Each scene shows the same named points in several views. A view is turned or mirrored, shifted and resized as a whole, has a little noise and may leave points out.
(in the rows, 128 means zero)

Scene 1
View 1
tubaz: [124 148 134 134 124 102 124 153 121 116 125 124 151 114 112 124 146 123
 111 146 130 150 153 160  90 106 115 138]
Vovu: [137 153 132 146 121 132 152 133 130 113 136 137 125  77 103 106 156 107
 115 130  87 138 151 171  68  99 106 129]
Tel: [142 158 120 109 120 111 122 147 122 133 106 140 155  93 101 137 158 102
 109 162 107 131 127 147  61  90 141 129]
Bof: [139 168 135 153 117 118 137 130 136 131 136 129 138  96 113 121 153 123
 102 130 122 147 151 152  80  94 110 132]
sofel: [114 158 126 154 112 135 151 112 159 130 153 103 129 133 112 139 162 120
 113 120 151 157 159 130 105 121 117 137]
bozi: [124 136 114 106 120 128 144 142 126 115 115 127 141 105  94 136 168  86
 124 155  98 133 131 152  69 116 139 128]
lifom: [123 152 117 136 112 150 160 111 156 128 139 116 122 106  99 136 174  96
 119 126 110 138 144 134  77 116 129 129]
mogev: [128 158 111 117 110 141 145 117 153 140 127 120 136 111  96 151 179  93
 114 140 121 135 131 123  73 110 146 128]
Kag: [132 156 136 156 119 122 145 133 132 117 141 125 132  96 111 110 151 121
 110 126 111 147 158 166  82 102 103 133]
fes: [140 168 139 169 117 130 149 119 142 123 148 128 122  86 114 110 151 127
 103 116 115 147 162 157  83  94  96 133]
taved: [117 126 127 119 127 101 124 168 107 100 117 125 154 118 105 119 146 108
 124 158 113 145 147 173  91 119 121 139]
zif: [124 145 130 144 119 124 144 133 134 117 136 120 131 107 106 119 156 113
 115 130 116 147 155 157  89 115 111 136]
Zet: [137 176 128 140 115 121 131 123 146 145 132 124 143 107 110 141 158 119
  99 136 140 144 143 132  80  92 128 133]
noro: [136 156 131 116 123  90 107 165 109 127 110 136 165 105 110 132 144 118
 107 164 126 139 140 157  79  89 132 136]
tadaz: [148 178 134 142 117 112 128 131 135 140 128 135 142  87 110 127 153 121
  97 138 121 142 144 144  71  79 121 132]
View 2
Kag: [108 127 116 161 145 106 136 135 155 131 146 136  86 121 144 167 119 145
 126 136  90 162 160 111 124 124  96 153]
lifom: [103 151 122 175 119  87 137  97 130 127 106 161  98 162  94 173 117 130
 143 148  84 176 146 143 117 128 173 149]
fes: [107 144 124 180 146 116 142 163 163 127 145 147  96 142 142 167 117 160
 127 115  79 168 163 107 119 128 102 157]
bozi: [100  97 112 132 111  78 128  49 101 138 124 140 102 104 106 177 110 105
 138 168 109 164 142 142 116 132 150 151]
Vovu: [ 78 112 117 154 135  90 150 113 150 144 145 123 106 111 131 189  98 146
 120 124  80 176 162 108 122 141 113 157]
sofel: [154 175 114 185 139 108 115 139 155 108 109 179  55 179 116 140 148 120
 146 161 103 169 136 140 127 103 147 150]
tadaz: [126 124 125 165 119 129 142 130  98 134 155 153 126 115 147 147 118 154
 148 124 100 133 168 119 102 121 104 137]
Tel: [113  90 117 133 105 105 136  63  67 141 145 142 132  86 128 156 112 124
 151 151 117 132 160 137 100 125 124 131]
noro: [145  83 110 119 118 120 114  84  79 136 161 136 107  72 158 138 132 113
 151 162 135 117 160 127 109 110  82 134]
taved: [131  83  94 109 138  83 107  71 131 135 147 121  68  77 148 161 132  92
 133 182 126 153 142 125 133 112  88 153]
Bof: [123 136 119 166 128 118 135 136 126 128 149 152 100 129 146 153 122 147
 142 132  97 149 162 119 111 118 104 147]
Zet: [144 139 123 172 118 132 128 124  94 122 134 169 112 138 131 137 133 143
 159 140 110 136 155 135  99 113 127 134]
tubaz: [131 105 103 137 141 104 120 116 138 129 153 129  78  93 160 153 127 122
 135 158 115 146 154 119 126 113  77 153]
zif: [118 130 113 153 139  94 128 113 151 127 132 142  73 128 130 166 123 123
 131 152  97 165 151 122 128 119 118 155]
mogev: [121 143 127 168 103 100 134  75  86 128 107 172 115 151  90 155 121 125
 158 152 104 156 142 153 103 125 181 137]
View 3
fes: [123 159 157 123  94 143 133 111 148 141 139 160 144 116 116 137 142 135
 152 138 134 115 127 126 147 109 101  97]
taved: [100 148 147 143 146 126 119 136 110  97 138 156 134 153 126 153 166 134
 147 160 138  80 107 115 102 101  69 125]
lifom: [140 127 143 142 112 151 112 100 125 133 156 124 155 108 126 162 167 142
 170 131 129 114 114 139 140 129  80 112]
mogev: [137 108 143 149 131 146 105 102 120 132 162 102 149 127 142 160 163 136
 166 132 128 121 117 139 134 126  85 125]
Zet: [121 121 149 139 120 138 116 115 131 139 153 116 134 142 140 140 136 131
 143 137 135 118 136 128 134 114 108 110]
Vovu: [115 154 163 128 111 134 127 107 145 123 136 168 143 122 113 147 157 130
 164 141 126 118  97 124 144 112  67 110]
noro: [ 94 127 155 142 151 115 118 131 122 111 140 134 119 176 140 141 141 119
 135 153 135 105 115 112 113  98  84 128]
bozi: [119 123 150 146 145 134 109 110 116 110 151 130 141 138 133 164 172 133
 168 146 125 111  93 126 122 121  57 133]
Tel: [106 115 159 142 150 120 109 112 128 117 148 125 127 160 141 148 149 118
 150 142 126 124 100 121 130 110  70 131]
sofel: [138 137 133 141 102 159 118 120 115 142 157 122 157 108 128 151 157 151
 153 137 146  89 153 139 125 117 116  98]
Bof: [113 141 156 131 112 136 126 116 137 135 143 142 134 133 126 137 138 129
 146 139 136 114 127 124 138 110 100 105]
zif: [121 148 147 135 116 144 124 120 126 124 144 150 144 125 120 150 159 140
 155 145 136  96 121 127 125 111  86 110]
Kag: [117 155 155 129 109 139 131 117 141 128 139 161 141 124 117 142 150 133
 152 143 137 106 119 124 136 107  91 103]
View 4
Kag: [111 173 120 129 156 153 130 134  89 182 152 121 109 116 161 125 144 114
 154  93 143 139  88 179 101 133  94 118]
Tel: [104 130 109  69 135 181 132 160 153 176 130 119 118  90 158 117 120 143
 149  92 121 149  96 143 139 129 158 155]
zif: [115 185  93 124 148 147 126 144  95 181 144 122 109 115 176 120 144 109
 153 103 134 133  90 162 118 129 102 122]
lifom: [105 199  88 132 139 125 117 161 115 187 124 110 126 150 178 133 156 108
 167  96  93 143  71 140 134 144 149 116]
taved: [118 169  65  68 146 172 135 155 105 177 150 139  95  75 187  85 129 125
 127 108 156 105 118 158 125 104 111 164]
tadaz: [118 119 146 123 147 173 123 131 126 169 141 118 122  94 137 139 110 128
 170  99 146 165  97 174 120 148 100 122]
tubaz: [121 156  98 102 152 172 129 139  99 173 148 128 103  84 169 110 124 122
 144 106 160 131 110 171 113 120  87 141]
noro: [122 119 100  69 141 189 127 150 146 164 136 132 109  60 162 106 102 138
 148 111 153 137 115 154 139 123 116 156]
sofel: [134 198  66 165 145 114 103 150  97 175 125 120 126 133 183 135 135  85
 189 130 118 142  98 145 148 154  91  89]
fes: [112 169 140 155 154 145 121 129  85 182 149 108 119 126 152 143 148 107
 164  91 135 154  81 187  94 145  86 103]
Bof: [116 150 124 128 146 156 123 136 109 176 139 115 120 109 155 136 130 115
 167 103 137 155  88 170 119 144  99 117]
mogev: [111 175  82 113 131 136 112 170 144 179 109 112 136 137 171 133 138 116
 176 102  83 154  79 126 158 144 168 125]
View 5
bozi: [135  90 147 156 175 139 147 115  79 144 127 132 117 129 164 167 121 127
 147  82 147 138  87 138 158 113 103  98]
Kag: [129  86 152 146 156 138 157 105 127 115 121 129 116 152 123 147 129 107
 125 156 138 127 113 119 136 143 135 111]
Tel: [128 103 125 146 172 133 142 105  95 135 142 125 101 121 152 172  96 117
 154  96 148 111  69 135 141  89 133  80]
fes: [140  85 147 150 151 130 153 112 142 112 120 125 115 156 106 143 128 102
 126 164 145 129 127 116 130 157 161 123]
mogev: [153  69 129 165 168 114 124 118  98 147 124 123 125 111 148 163 101 132
 161  67 146 127 121 150 149 129 150 128]
noro: [111  97 118 119 163 132 151  73 105 119 152 134 100 117 150 168  94 124
 149 134 127 104  71 137 134  79 119  63]
tubaz: [116  88 144 121 153 138 155  82 113 112 133 133 111 138 139 155 119 118
 127 159 126 121 100 125 135 116 112  86]
lifom: [155  69 147 169 166 120 135 125 103 139 115 121 131 131 140 157 125 129
 147  90 150 138 133 141 153 151 145 139]
tadaz: [135  95 118 143 156 125 140 102 130 119 141 123 101 133 119 157  98 105
 143 134 147 106  97 127 124 120 172  97]
zif: [133  73 151 143 154 132 153 101 110 123 121 131 123 140 135 149 131 122
 130 141 133 133 121 126 143 138 119 115]
sofel: [143  42 142 138 143 103 129  92 124 124 113 126 138 115 129 141 116 141
 144 132 116 132 171 153 140 157 143 145]
taved: [100  81 158 117 165 143 162  74  81 121 134 143 119 125 169 162 130 137
 133 141 110 131  93 141 153  97  56  75]
Zet: [141  74 115 139 147 107 131  95 137 120 132 124 114 115 118 149  96 116
 149 136 137 110 123 138 126 131 178 116]
Vovu: [133 102 160 163 167 151 162 123 115 122 120 126 108 166 127 153 133 100
 123 136 158 135  95 108 142 143 132 105]

Which points are out of place in each view (at most two, in the order of its rows)? Write none if all are in place.
view 1 -> tubaz
view 2 -> none
view 3 -> none
view 4 -> tadaz
view 5 -> taved, Zet
